Points, in no order, along strands that fork, close into loops and pass close to each other.
Points whose rows are less than 69.7 apart are linked; no others are. Some points are linked to none.
Z_140: [ 63  12  -3  -6 -27 -22  -8 -21 -25  -9  10  -1 -16 -12 -25  10 -17 -18
  10   1 -11 -11 -10 -15 -29  -1 -13   0  10 -12  42  13   2 -35  27 -16
  -5]
Z_568: [ 49  -4  -4 -12 -23  10  -3   1   0 -19   4   7 -16  -8  -4 -22 -23 -11
  -8   0 -10 -34 -23  -7 -17 -27   5  11  -9  -7  34   3  21 -18  21  10
   2]
Z_731: [-22   0  13  25   0 -29  25  -8  -1  -1  -3  39 -22  -7 -29 -10  -4   2
  30  -1 -32   8   9  -5 -19   9  -9 -22  20  -2   6   6 -33  -7  -7 -33
  24]
Z_183: [-38 -25   3  -6  -3  12 -21  -4  11 -18  -7  21  -8 -48  22  -7 -22 -16
 -15   2  12  -7   9  24 -16   2  -7 -13  -5  12 -25   5  19   6 -43  12
  14]
Z_456: [-25  -6  14  26   5   5   4   4  -5  11 -10  -6 -10  -7 -11  -1 -40  -7
  14  -5   8  17 -22  35   2 -25   7 -25  13   0   1   3  -7   8 -20 -30
  26]
Z_434: [-15 -36 -15 -14  11 -26  26 -12 -11  35   2   0 -40 -22 -32 -13  -7  23
 -24 -14  25 -10   9  -8  24 -11  -8  14 -15 -13 -19   1 -10  32  -4  10
  -2]
Z_765: [ 32  27  -5   5 -16  -2 -14 -23  -7  -2  -3   8 -18  14  15  14  50 -22
  30   5 -21  14 -14 -19   1  43  10 -19  -2  -2 -11   9  -5 -34  14  -7
  -8]
Z_945: [ -9 -43 -27 -25  11  -2  26 -13  -8  20   9   6 -28 -14 -23 -14  -7  17
 -33 -20  31 -17   1  -1  14 -20 -11  10 -18 -11 -19   4   8  39   3  38
   2]
Z_371: [-16 -11  -4  -1  -6 -25  31 -19 -35  45   1   3 -36  -7  -6   0  44   7
  -7 -13  -1  17  16 -31  15  29 -27 -14  11  15  -9   4   1 -21  29 -13
 -19]
Z_116: [ 17 -28 -16 -27  -5   5  10   8  20 -22  19  11  -3  28 -39 -40  -5  33
  -9   6 -20 -18   1 -25  -6  -1  23  13 -22  -6  17   6   4   9   8  41
  -2]
Z_971: [ 18  13 -27  -7  -4 -10 -11 -28 -14  -5   9   7 -22   6   9  13  45 -13
   7  -4   9   7   8 -21   9  71 -31  -4   1  -1 -13   2  -6 -41  20  25
 -33]
Z_355: [ 27  18  13  -7  -7  18 -18  -1  21 -18   3 -15  22   8  32  -5  14  -6
  -5  23  -9   2  -1 -12   2  20  24  27 -10   8 -10  -3  -2 -16  -9   2
 -18]
Z_948: [ 22 -11 -19  -7 -19  -2  -6  -4  15  -6   4  28 -21  -2  -9 -30 -23 -10
  18 -18 -28 -52 -23   5 -19 -47   3   0   8 -12   4 -11  21   2  14  15
  24]
Z_990: [-20  10  -5   9   8  12 -33  20  32  -4 -19  11  12 -25  40   6 -21 -26
  14 -10   8 -28  -3  26 -13 -43  -7 -34  20  -1 -17 -42  21  23 -26   6
  21]
Z_310: [-17  18  28  15   1 -12  -2  12  24  33 -16   8   0  46 -12   5 -20   0
  27 -11 -42 -12  21  27  18 -11  13 -27  21 -15   3 -28 -28  42 -14  -4
  28]
Z_118: [-21   2 -13   5   9  11 -31  24  11 -15 -16  -8  27 -34  47  14 -28 -19
  16 -11  17 -29 -15  16 -22 -61 -17 -16  18   3  -5 -40  34  15 -10   2
   9]
Z_684: [-24  20  18  24  29  24  -7  20  21   7  -8 -44  45 -11  34  29  -8  -9
   8   7  16   2 -10   3  17 -31   0  20  10  15  20 -11   7   8   1  -7
 -17]
Z_936: [ -5  14  15  30  -5 -24  25   3  -1  20 -17   8   0  16 -14   1  16   3
  35  -2 -54  13   5  -5 -15  -5   7 -10   8  -9  16  -7 -31  -7  13 -49
  26]
Z_750: [-12  -7  -8   1 -12  -9  21 -19 -37  38   4  -3 -23  -8   5  17  51  -8
   1 -25  20  28   4 -16   8  41 -38 -19  12  18 -13   9   3 -27  21   0
 -24]
Z_212: [-29   8  12  29   2 -23  23 -13   0  13  -7  26  -9   6 -19 -11  18   3
  38 -10 -53  23   7  -2 -17   8   2 -17  18  -7   6  -3 -39 -11  -2 -47
  34]
Z_926: [ 20   9   7  11 -12  -7   4  13  -8   5 -17  -3  -8   4  -8  12 -32 -19
   4   3 -13  -3 -13   1   1 -39   3  -8  -1 -12  30  -5  -2  -8   7 -28
  23]
Z_407: [ -8 -29 -13 -20  23 -15  10  -7   2   9  -3 -10 -17 -42  13  -4   3   5
 -52  -3  47  -6  20 -11  -3  -1 -13  16 -36 -16 -15  -4   5  20   3  26
 -17]
Z_510: [ 25  -1 -12 -27   4  -3 -33 -17 -10 -38  24 -21  13 -20  29  11 -13 -12
 -11  -1  33   8  19  10 -17  46 -19  51  27  -7  12  14   2  -8  -3  14
 -30]
Z_922: [ 39 -11 -14 -32 -11  -6  20 -30 -13 -24  29 -17  -7  36  -3 -10  36  35
   1   7  24   5  20 -22   6  42 -22  15   0  -3  11  -4 -20 -12   9  21
 -34]
Z_496: [ -2 -20  -5 -17  20 -21  -3 -20  -4   7   2 -19  -4 -49  28   5   2  -1
 -49   1  38   4  34 -25  -8  18 -15  23 -22 -13 -13  -4   3  12   5  21
 -36]
Z_701: [-19  16   7  20  25  22  10  26  19  17  -1 -37  34  12   2  12 -19  19
  21  -3  21  -6 -26  17  26 -39   7   0  -4   6   9  -7  -1  14   5   0
   9]
Z_537: [ -1   1 -19 -19  12  23   4  12  12  -8  24 -22  20   7  -8 -24 -22  18
  -3  -4  27  -7 -43   9  -4 -29   3  21  -2  15  18   8  23  18   1  32
  21]
Z_869: [-20  -6   5 -14  21   9 -23  -1   2  -3  -9  -4  26 -26  43  11  14   6
 -24  16  -7  22  23  -6   1  24  13  41 -11   8 -17  14  24   7 -17   6
 -31]
Z_958: [-16 -25  24  12  -5 -23  -1 -13  -8 -11   9  46 -36 -24 -39 -10 -29  -7
  11 -11 -26 -17  -3  17  -9   5  -5 -28  20  -3   0   5 -21   4 -23  -9
  21]
Z_573: [  4   2  -1   2  -2  -8  13 -14 -33   2  13   5  -2   7  -4  19  25  -3
   3  -1  25  29  -6  -5  -6  28 -17   1   5  17  -1  22   4 -29  13 -18
 -13]
Z_911: [ -3 -22 -19 -19   5  -4  13  -4   9   7  -7  26 -37 -11 -19 -15   7  19
 -39  -2   7 -28  25 -18  14   6   2  -6 -29 -13 -24  -3   3  18  -6  33
  -2]
Z_289: [ 13  -2   1  -5 -11  -2  11   4  -5 -10  -8  30 -24  -1 -23  -7 -10   3
 -15  11  -9 -11   3 -10  -5   2  10  -4  -9  -5   3  15   2 -11   1  -7
   2]
Z_643: [-14   5  -1  24  -1  19 -20  14  12   6 -22   5   6   2  19  12 -28 -25
   9 -19   3 -25  -4  33  -1 -50 -15 -47  19  -9   1 -44   9  12 -15   8
  32]
Z_299: [ -5   7  11  18 -14 -29  15  -6   8  -3   0  45 -19  -8 -35 -12 -15  -6
  28  -3 -38 -16   1  -9 -15  -4   1  -7   7 -14   9   1 -40   1  -9 -22
  31]
Z_411: [  4  21   8  15  17   1 -25 -12  -6  -9  -3 -43  33   1  42  24  24 -30
  33   3   4  30 -18   3   7  23   7  31  23   6   1  -1   1  -9  -6 -26
 -32]
Z_955: [ 33  21   1  22 -14   0  -9   3 -21  14 -23 -20  -3  17  14  45  10 -44
  16  11 -17  21   1   0   4 -10 -12 -32   8 -15   8 -14 -23 -24  13 -32
   1]
Z_597: [ 14   6  -1   2  -9   4   5  20   0   4 -10 -13   5   9  -1   5 -41  -9
   2  -7   2 -14 -24   7   4 -56  -4  -1   2 -15  38 -18   8  -7  14  -3
  18]
Z_392: [ 21 -19  -7 -25   0 -17  27 -24 -24  10  23 -27  -7  27  -1 -10  49  39
 -10  -7  25  21  11 -22  15  37 -23  18  -2  -2   3 -13 -14  -6  21  16
 -29]
Z_688: [-17 -17   0  -7 -11 -15  13   9  15   2  -1  27   5  34 -50 -22  11  48
   5  -7 -28  -6  10  -7  13  17  34   9 -16  -9 -20  11 -11  18   0  18
  -2]
Z_214: [-24 -37  21   7   6 -14  -5 -11 -18   1   8  42 -33 -22 -35  -7 -24   1
  -4 -11  -8  -9   5  22   6  14  -7 -38  17   3 -11   6 -11  13 -32   5
  12]
Z_390: [ -5   2   5   1  -6   9   3  10   1  -9 -12  27 -15   0  -1  -5   2   1
 -14  18  -1   0   8   4   3  10  16  -8 -20   3 -17  16   5 -11 -13  -9
   6]
Z_347: [-13   5   9  13  -5   0  13  -2 -23   3  -9  26 -21   9  -2  -2  41   6
   8   7 -12  22  11  -4   0  27   5 -20  -6  11 -18  15   1 -13   3 -32
  -1]
Z_158: [  1   2  -4 -17  11  19  -1  10   8 -15   8 -18  31 -19  22  -9 -21   3
 -17  16  34   3 -15   3 -12  -5  -9  40  -4  16  19  14  17   1  -9  18
  -5]
Z_542: [ 33  16 -10 -19 -12  17 -14  17  37 -21  -5 -10   7   0  23 -14  -8 -16
 -15  19  -7 -25  -7 -19 -13 -19  24   4  -5  -3   8 -11  11 -11   4  17
   6]
Z_339: [-22  -2   0   9 -15  11  16 -23 -32  24 -10   7 -24  -3   6  10  46 -20
  13 -26  -1  36  -1  -6  -5  43 -33 -34  12  24 -17  17   4 -30  16  -7
 -28]
Z_987: [  1  -6   2  -9  -1 -17  30 -20 -34  16  15   1   1  24  -9  12  38  16
   8 -11  13  30 -10 -22   1  28 -24   7  17  15  15  17   2 -32  29 -11
 -22]
Z_786: [ 22   9 -30  -7  -4 -23 -14 -22 -18 -10  14  -4 -22  -8   4  22  22 -19
 -13   3  31  -1  21 -18  -7  64 -43  -7  12  -9 -10   8  -4 -35  19  29
 -35]
Z_805: [ -5  10  18   7 -18 -20  -6   7  41  18  -4  18  10  42 -27 -19  -7  20
  27 -14 -44 -14  10  14   8   3  42  -6   3  -7 -16   0 -14  36 -13   9
  27]
Z_68: [-22 -20 -23 -13   5  19   2   5   2  -4   3  22   1 -22   0  -7 -15  11
 -24  -6  25  -1  -5  18  -4  -8  -2   8 -14  11 -23  13  16  17 -20  26
  13]
Z_271: [ 33  27   2   6 -13  -3 -20 -14  -1  -6  -6  -4  -3   9  16  18  28 -34
  19  16 -14  10  -8  -6  -2  25  12  -4   0  -3 -12   8  -9 -28   7 -20
  -6]
Z_543: [ 52   2   1 -13 -22  -6  -4  -7 -14 -19  12  -1 -14  -7 -11  -3 -20 -17
  -6   8   2 -14 -16  -4 -21  -5  -6  10  -1  -7  41  12   8 -24  23  -7
  -4]
Z_624: [  6  16  16   9  19  12  -5   5   6  -8   4 -46  39 -11  41  20 -22 -19
   3  11  25   6 -15   3   7 -13  -3  32  13  15  25   0   7   0  -1  -9
 -21]
Z_788: [-15 -19  -9  -5  -7 -21  33   2   4  -6  15  29  10  14 -56 -17  -2  24
  12 -10 -18 -18  -3 -27  -1  -2   9  25  -1  -7  -4  11 -34   7   5   2
   8]
Z_682: [ -7  18  17  10  -8 -12  -1  16  29  22 -16   7   1  37 -12  -8  -9  10
  19 -10 -43 -18  10  11  15 -10  37 -11   8 -20  -4 -12 -12  25  -3  -6
  27]
Z_813: [-27  15   6   9  11  16  -7  15  33  16  -2  -5  14  18   5 -10 -14  11
   9  -2   5  -4 -10  27  14 -11  24 -15   5  13 -25   5   5  29 -27  -3
  29]
Z_523: [  8  27  17  12  -6  12 -10  27  33   5 -24 -13  16  33  16   1   5   9
   1  11 -21 -13   4  -1  13 -18  35 -13 -15 -12   1 -20  -6   3   6   3
  14]
Z_692: [  3 -25  -2 -30  21  -6 -15 -16  -7 -14   8 -14  11 -36  35  16 -11   0
 -45   1  25   7  36 -12 -17  28 -20  38  -2  -6   2   7  13  12   2  26
 -41]
Z_531: [-12 -15  -1   3   9 -16   3  -7 -20  15   0  -3 -13 -26  14  19  31  -4
 -32  10  36  13  27 -16   6  25 -23   6 -20   3 -29   0  -3 -10   5  -2
 -28]
Z_420: [ 38  -4  -7 -27  -7   9  10 -19 -16 -24  29  -9  -1  20  -2  -7  19  17
 -18  15  23   6   9 -13  -3  34 -10  22  -7  -3  11   4 -13 -12   5  15
 -30]
Z_423: [ 10  -3  -2  -4 -12 -17  14   4  -6  -5  -1  28 -12  -6 -39 -15 -26   3
   7  -7 -20 -16 -18  -9  -5 -19   8  13  -3  -5  18  15  -4  -6   6 -10
  17]
Z_345: [  4  14   8   4   5   7 -23  -9  -9 -15   0 -27  25 -11  33  18  21 -21
  10   7   1  27  -7  -2  -2  27   7  34   9  15  -7  11   3 -10  -9 -18
 -29]
Z_648: [-42 -18  16   7   1  12 -19   1   0 -17 -10   2 -10 -49  15   0 -15 -19
 -14  11   6  15  20  26  -9  14  -8 -22  -7   9 -25   7   4  -6 -45 -13
   3]
Z_875: [ -9  16   9  13 -10  -2   1 -16 -20   6  -9  30 -32   1   1   0  44 -16
  19   0 -33  29  10  -8 -11  29  -3 -42   6  10 -17  11   3 -23  11 -36
  -8]
Z_891: [-11  26   9  40  15  31  -2  30   6  12 -27 -15  38  33   0  31  -3   0
   3  -1 -10  -8   8  16  25 -28  -5 -17  -4  -5  23 -29  -9  -1   6  -6
   8]
Z_939: [-21 -30  -9  -9  10 -23  19  -3 -25  28  -7   2 -38 -30 -18  -5  -2  15
 -33   0  42  -3  16  -5  20   1 -20   1 -25  -6 -18   2  -4  10  -1   7
  -3]
Z_982: [-26  -7  -3  -3  10   3   4   2   3  -2  -9  25 -11 -12  21  -1  32   5
 -33  11   5   4  30  -5   7  29   1   8 -35   0 -42   0  -2   6 -17   5
 -19]
Z_175: [-30  16  25  30  17  14  -3  13  29  18 -18  -9   2  23   8  -5 -15  -5
  17  -4  -8   3  -1  45  18 -10  23 -32  14   0 -17 -13 -11  31 -26 -19
  27]
Z_155: [ 15  14  11  20  -9 -19   9  -2 -16  15 -13   1  -6  10  -6  22   7 -14
  24   7 -41  16   0 -10  -5 -10   5 -16   9  -8  20  -1 -18 -21  13 -48
  14]
Z_377: [ 25   6 -14  -5 -15 -18 -14 -20 -30 -13  16   5 -12 -23 -11  23   7 -22
 -15   3  31  -4  20 -17 -14  41 -30 -11   2   4  -7  15   1 -33  13   9
 -28]
Z_946: [  6  17   9  29   7  19  -1  20  -9   8 -19 -15  26  27   6  33 -11 -14
   0   8   0   1   0   8  21 -34  -8  -9   4  -9  36 -23 -10  -8  12 -15
   5]
Z_53: [ 18  -3 -26 -21  -6  15  -5   8  23  -4  27  -8  13  24 -23 -30 -19  20
  17 -14 -14 -21 -28  -7  -3 -35  22   5   3   1   4  -7  24  34   7  34
  26]
Z_801: [-13 -13  -7  -9   5  -4   9   2   3   6  -8  23 -33  -5  -3  -5  20  18
 -37  11  10  -9  30  -6  19  16   7  -8 -34 -12 -32  -2  -2   9  -8  16
  -6]
Z_551: [ 27 -13  -2 -21   3 -20  24 -12 -42  -2  39  -8   1  12 -18   2  12  18
 -22   4  47  15   1 -15  -3  26 -34  17  23  -9  29  17  -5 -17  22   3
 -23]
Z_828: [  9 -14 -20   4 -19   2 -10  -5   4  10   7  16 -10   5  -3 -19 -27 -11
  33 -32 -21 -43 -24  19 -10 -59   1  -8  24  -7  -5 -24  22  24  18   8
  29]
Z_873: [-34 -19  21   5  14 -13   2  -7 -17  -9  -1  36 -43 -17 -24  -6  -2   4
  -5   1  -8   9  17  18   7  24  -3 -41   4  -1 -20   6  -9  -3 -25 -11
   6]
Z_966: [-10  24  18  38   6  13  -3   9  -4   8 -23 -25   6   6  16  16  18 -26
  10   8  -4  23  -4  14   6 -12   7 -26   1   2  -2 -12 -14  -3  -1 -49
   0]
Z_714: [  3   9   9   0   6  13  -1   8   7  -7   2 -25  29 -13  18   7 -20 -13
  -9  19  24   7 -17   5  -3  -5   9  27  -4  13  12  13  11  -6  -9  -6
   0]
Z_599: [-21  24  12  37  22  29  -1  30  28  19  -9 -28  49  25   5  26  -3  22
  19  -7   6  -5  -2  14  30 -37   5 -12 -14  -1  16 -25  -2  13   9   6
   5]
Z_362: [ 36   1  -7 -14  -4  -3 -17 -14 -18 -33  31 -14  14 -14  12  12  -7  -4
 -13   3  50   6   6  10 -18  43 -31  36  22  -7  22  17  -4 -12   1  10
 -25]
Z_125: [-18  -1 -17 -24  23   9 -29  20  32 -13  -4   4  22 -32  25 -11  -4   5
  -7  11  -3 -12   1   0 -14 -15  16  21   5  17 -17   0  39  25 -29  20
  11]
Z_147: [  4  -8 -20 -40  22  16 -11   6  11 -22  22 -21  34 -30  28 -18 -16  10
 -20   3  22   3  -7  -2 -26  -7 -16  51   4  17  25   0  34  17  -5  31
  -7]
Z_115: [-15 -33 -12 -19  -2 -17  29   2  -1  -1   7  21  -2  15 -47 -16   5  40
  -5  -7 -12 -11   3 -22  11   4  14  18 -16  -5  -7  10 -16   9   1  16
  -9]
Z_748: [-12 -11 -10 -18  -5  11   8   7  13   1   8  22   2  20 -24 -16 -15  28
  -4  -8  -6 -15  -7   2   8  -8  26   4  -7   2 -17  16  12  21 -17  25
  19]
Z_156: [ 14  -5 -11 -20   4 -10  16 -22 -18   2  20 -18  -7   8  15   3  57  19
 -21  -5  27  15  10 -22  15  46 -20  13 -10  -2 -13 -19 -11 -13  14  15
 -36]
Z_127: [  7  17 -14  -4  16  15 -12  23  16  -7  -2 -20  28  -7  26   3 -20  -7
   7  -7  22 -26 -34   4  -3 -56  -7   3   4   2  22 -29  23  13  13  19
  15]
Z_215: [ 26  -6   2 -11  -3  -9  10  -9 -32 -19  34  -9  14  -4  -3   7  -6   1
 -23   2  50  20  -3   8 -16  21 -25  23   7   5  24  18   4 -14   7   0
 -15]
Z_336: [ 22  13   1   3 -24 -18  -6 -16 -30  -9  -3  15 -28 -22 -21  15  -6 -17
   4  14   0   5   8 -13 -17  13 -19 -29   2   5   6  18   7 -30   8 -25
 -10]
Z_365: [-22   7  31  21  15  12  -4  10  27  40  -9  -3   7  39  -7   7 -23  -8
  19 -18 -20  -5  10  42  21 -20   5 -47  30  -2   0 -24 -20  41 -21  -2
  22]
Z_446: [  6  -9 -30 -28  -7  13  -2  -1  14   0  22  18   2  13 -25 -29  -7  17
  -5 -16 -10 -27 -20   2  -1 -23  14   4   0   6 -14   8  31  25   1  36
  24]
Z_636: [  8  15  10  15  -6  -6   6   7 -11   6 -17  -1 -10  10 -11   6 -10  -8
  12   9 -14  16  -4   3   3 -11  17 -12   2  -6   9  10  -7  -8   1 -42
  18]
Z_354: [-17  -3  20  27  -2  11 -13  14   7   4 -22  -5  -6   1  13  13 -38 -26
   6  -9  -8  -5  -5  37   5 -42 -11 -48  20 -12   8 -29  -7   6 -16  -6
  29]
Z_8: [-40  10  12  36  23  19  -3  19  10   8 -20 -26  17 -15  15   9 -12 -12
   8   4  17  21 -10  33   9 -19  10  -7   6  14  -3   5   0  12 -20 -34
  10]
Z_230: [-41 -10  17  16   8  11 -12  -3 -15 -10 -12  -5   7 -36  22   3   2 -28
  -2  14  14  32  13  20 -15  12  -7  -4  -2  15 -18  16   8  -8 -34 -37
  -8]
Z_827: [ 19  11   1  -3   6  11  12  17  11   1  19 -38  20  27  -8 -13 -39  24
  10  -2  -1 -10 -35  -2  16 -42   6  16   0  -4  43  -9   3   6  21  12
  12]
Z_54: [ 14   0 -16 -16   6  20   8  14  24 -17  28 -34  14  27 -14 -34 -26  32
  16  -2   3 -10 -35  -3   0 -37  12  13   0   7  29 -14  16  19  14  38
  18]
Z_497: [  0  -9  -5 -15   9  -6  15  -8 -16   4  12  -2  -2  -5  10   8  38   8
 -32  11  34  11  16 -17   7  23 -12  20 -24  -1 -18  -3  -6  -9   4   5
 -26]
Z_474: [-42  -2  19  27  14  15 -12  11  -3  -5 -17 -30  14 -30  23   5  -5 -24
   6  12   9  35   1  28  -5  -6  -1   1   9  20  -9  11   7   0 -27 -43
  -5]
Z_940: [ 27  -6  -5 -19  -3 -25  34 -20 -32  -3  30  -5   5  28 -18   5  19  25
   3  -3  19  19  -1 -16  -5  29 -34  19  31   0  28  17  -3 -26  27  -4
 -24]
Z_810: [ 31  -8 -21 -16 -15  10   1   7  16 -13   8  15 -15   3 -13 -29 -20  -2
   5  -6 -23 -42 -24  -5 -15 -35  16  12  -4 -11  24   3  27   3  19  20
  20]
Z_311: [ 11  -3  -8  -2  -2  -7 -15 -18 -20 -18  16  -2   4 -25  14  29  14 -25
 -13   8  27  17  22  -6 -15  44 -21  19   0   0 -11  13  -1 -22  -5   1
 -33]
Z_666: [ -9  -8 -27 -38  32  12 -32  10  24 -17   6 -12  28 -44  29 -15 -15  14
 -10   8  10   1  -5  -3 -21 -15   0  43   7  21   4  -7  46  21  -9  31
   0]
Z_654: [-10  -2   1  -2  -1   2  11  10   6  10   3  10   9  19 -25 -15 -21  22
  11  -8  -8  -3 -20  12  13 -12  30  11  -1  -1  -6  17   7  19  -7   3
  27]
Z_206: [  8  24   8  32 -12   4  -5  -7 -13   8 -21 -20  -9   4  22  27  24 -45
  23   9 -19  39   3  11  -4  -1  -8 -34   7  -6 -12  -8 -17 -20  10 -43
  -3]
Z_342: [ 27  21  20   1 -13   5 -16  17  25  -7 -11 -21  14  40   8 -13  12  22
   1  19 -27  -6  -6 -11  14  -5  40  -2 -21  -7  -2 -10 -14 -10  12   3
   0]
Z_979: [ 16  -6   4  -3 -16  -2  -7  18  34  -3   5 -13  18  38 -26 -28 -19  42
  15   4 -39 -12 -12 -12   4 -20  38   2  -6  -5   6  -4  -7  16   8  30
  12]
Z_348: [-14 -10 -31 -19  12  23   3   2  14  -7  18   5  21  -9  -4 -16 -14  13
 -10  -4  27  -6 -25  10  -7 -16   1  25  -9  18 -12   9  26  25  -9  37
  22]
Z_478: [-17  17   9  14 -15  15  10 -21 -23  18 -11  25 -27  -1   3   2  56 -20
  22 -19 -27  41   0  -6  -9  39 -15 -47  16  26 -16  17  -2 -22   6 -22
 -17]
Z_633: [ 14   5  21   2 -14  -2 -16  10  17  -9  -3  -6  14  39 -10 -23  23  40
   9  13 -32   4  -9 -10   6  11  44   5 -25   5  -2  -4 -14 -10   9   5
  -3]
Z_254: [ 24 -15  -4 -24   5   1  12 -16  -8 -13  19  -7   1  -9  13  -2  15   6
 -42  15  32   2  23 -16  -3  30 -15  27 -19  -8   1   2  -6  -1   2  21
 -37]
Z_379: [-26 -23   5  -1   8 -19   9  -6 -25  11  -5  -2 -29 -46   5   8   9   0
 -31   4  46  12  27  -3   8  12 -29 -11 -25   0 -28   0  -3   0 -16  -3
 -15]
Z_547: [ -7  27  26  22   0   8 -13  23  21   6 -34  -8   2  28  18   4  21 -12
   8   7 -29  -4  15  14  15  -4  30 -24 -11  -9  -8 -15 -11   3   0 -22
   9]
Z_37: [  0 -30 -20 -26  15  -2  16  -2   0   8  14  -8 -20 -18  -9 -13  -2  14
 -47  -3  41  -9   8  -9  -1  -2 -12  14 -31 -11   1   0   3  17   4  34
 -14]
Z_466: [  2  12   0   3   2   6   9  17  16  13   3 -16  15  26 -17  -8 -30  23
  22  -8  -9  -6 -24   1  13 -36  24   7   2  -8  17   3   3  14   8  12
  28]
Z_789: [ 36  33  14   4 -14   9 -22  -4  14 -16  -9 -24  18  19  30  14  17 -26
  12  23 -16   1  -6 -13   8  16  23   6  -1  -9  -7 -10 -13 -18   4 -12
 -14]
Z_937: [-16  -3  14  23  -7   6   1  14 -14   1 -19 -17  -6 -14   3  13 -37 -26
   8  -1   7   8  -9  32  -1 -39 -11 -34   8  -5  17 -17  -7  -6 -14 -29
  27]
Z_659: [  9   4 -16  10   1  15   2  25  -7   1  -4 -19  15   0  11   9 -36  -7
   1 -14  14 -21 -35  15   5 -65 -18   2   2  -1  40 -27  23   1  21  12
  17]
Z_428: [-13  13  -9   5  12  18 -18  26  23  -9 -10 -18  36 -24  35  15 -22 -14
   2   0  11 -17 -18   1  -8 -52  -6   4  16   5  18 -29  30  10   0   7
  -2]
Z_870: [  0   5   7 -23  12  20 -25  -3  23 -17  -2 -13  26  -5  38   0  14   5
 -13  23 -19   3  11 -13   4  29  21  41  -5  13 -15  12  11   3 -15  10
 -29]
Z_467: [-13  -5  11   1 -20 -20   8   3  26   3   4  33   9  30 -40 -23  -8  27
  21 -14 -43 -17   9  -1   3   6  34   6   2 -11 -17  13 -19  27  -9   5
  22]
Z_264: [-18   5  17  20   6   0  10   2 -14   8 -15  10 -15  12 -12  -4  13   6
  17   3 -13  28  -5  17   1   6  13 -18   0   5  -5  11  -5 -11  -1 -47
  17]
Z_247: [  6  16  -1  12 -21  -6  -4 -26 -31   8  -3  18 -30  -9  -9  18  17 -23
  18  10 -19  21  14 -14 -12  29 -17 -44   8  13 -10  20   0 -38  13 -21
 -14]
Z_259: [ -5  -9  13  12 -15 -23   3 -17   7  -8   4  51 -27 -15 -37 -20 -29  -9
  14 -20 -38 -34  -2   3 -10  -1  -1  -9  14  -4   1   7 -27  12 -16  -7
  27]
Z_877: [-29 -26  -9  -8   5   8  -2  -3   4  -3  -9  26 -13 -36   7  -6 -12   2
 -31  -2  24  -7  14  17  -5   0 -14  -7 -24   2 -23   8  11  12 -28  24
   9]
Z_75: [ 15 -11   0  -5 -14  -1  -3  13  28 -18   8   3   7  36 -30 -35   3  46
   6  13 -34  -6  -8 -19   1   6  43  12 -20  -3   4   0  -8   0   9  27
  -2]
Z_885: [-20  30  33  25   5   3 -14  12  12  13 -33  -4 -14  37   9  -9  36  -9
  20  -5 -37  12  17  31   8   3  25 -39  -3 -10  -8 -23 -22   7  -3 -32
  20]
Z_146: [ -5  -2   2  -8   6   0 -13  -7 -10 -10  -1   0  16 -20  23  20  17 -18
 -17  14   9  19  17  -6  -6  37   4  27  -7   9 -18  16   8  -8 -11  -5
 -28]
Z_627: [ 27  18  10  20  -6  16  -4  14 -22   6 -26 -13  22  36  15  50   6 -29
   3  11 -20   7   5  -6  21 -17 -11 -19   1 -11  24 -25 -24 -15  11 -16
  -5]
Z_708: [ -6 -38 -23 -21   5 -13  25   1   8  11   8  14 -23   8 -39 -21   4  30
 -22 -12  -6 -24  15 -25  19   1  11  10 -26 -15  -7   0 -10  23  -1  34
  -9]
Z_71: [  9 -12  -2 -33  13   1 -27 -17 -10 -20  11 -18  22 -25  36  12 -10  -2
 -26   4  18  17  25   1 -14  35 -11  50  15  -1   9  15  10   9  -8  20
 -39]
Z_167: [-35  19   6  32  31  22   0  25  20   9 -15 -38  37 -13  20  19 -22  -7
  16   1  25   3 -20  19  12 -32   0   0   3  15  11  -3   1  12  -8 -13
   5]
Z_315: [-16  -9   1  -1  -3 -19  24 -10 -33  22  -3  23 -34   0 -15   6  34  11
  -3   1  -2  12  21 -23   6  27 -17 -17  -5  11 -13   9   0 -18  14 -19
 -14]
Z_213: [ 41  18  -5   3 -31 -25  -8 -24 -27  -6   4  15 -23 -20 -23  20 -10 -24
  17   5 -17  -5   7 -21 -22   7 -14 -19  10   4  22  15   0 -36  27 -21
   0]
Z_70: [ 26  20 -17  -9  -9  -1  -9 -21 -13  -9   7  10 -13  16   9  10  53  -8
  18  -3  -6  15  -8 -15   0  56  -8  -4  -3   3 -16   8  -5 -35  14  12
 -21]
Z_482: [ -8  -2 -12 -20   7  18 -15  11  35 -13  -7  15  13 -21  23 -13   2   2
 -24  18  -1  -8   8  -5  -8   2  16  19 -18   7 -22   2  22   4 -22  17
   6]
Z_628: [  5  -9  -4   6 -14   2   1 -16  -2  21  19  14  12  14  -5 -19 -30  -2
  25 -34 -21 -38 -26  15   0 -63  -3   0  39   1   1 -22  18  45  10   4
  34]
Z_422: [ -3  -3  -5   6 -18 -17  30  -6  12  -9  12  33   2   4 -50 -21 -19   3
  17 -19 -27 -29 -11 -15 -15 -15  16  24  -1  -7   1  19 -29   7   2   2
  27]

A fork is a point with three links, a tip a point with one. Leave the first point through the second and follow the links. Name the first fork or tip that comes.
Z_175, Z_365: Z_115
Z_869, Z_870: Z_146
Z_926, Z_597: Z_456
Z_482, Z_125: Z_167
Z_407, Z_37: Z_497
Z_531, Z_379: Z_573
Z_155, Z_936: Z_873
Z_875, Z_247: Z_628

A tip is a point with one link. Name the tips that can be reached along the links from each point below, in the order of the rows.
Z_230: Z_966, Z_482
Z_115: Z_390, Z_813, Z_982
Z_156: Z_573
Z_127: Z_456, Z_873, Z_628
Z_345: Z_411
Z_75: Z_116, Z_979, Z_885

How many points has the smallest loop of links through each point below? Write none if it is on no loop.
Z_869: 12
Z_420: 6
Z_53: 7
Z_371: 7
Z_701: none

Name the points in between on the shortest way along the links from the first point to the second, in order.
Z_666, Z_966: Z_147 > Z_158 > Z_714 > Z_624 > Z_684 > Z_167 > Z_701 > Z_599 > Z_891 > Z_946 > Z_627 > Z_955 > Z_206
Z_423, Z_310: Z_422 > Z_788 > Z_115 > Z_688 > Z_467 > Z_805 > Z_682
Z_446, Z_955: Z_53 > Z_54 > Z_537 > Z_348 > Z_68 > Z_877 > Z_183 > Z_648 > Z_230 > Z_474 > Z_8 > Z_167 > Z_701 > Z_599 > Z_891 > Z_946 > Z_627
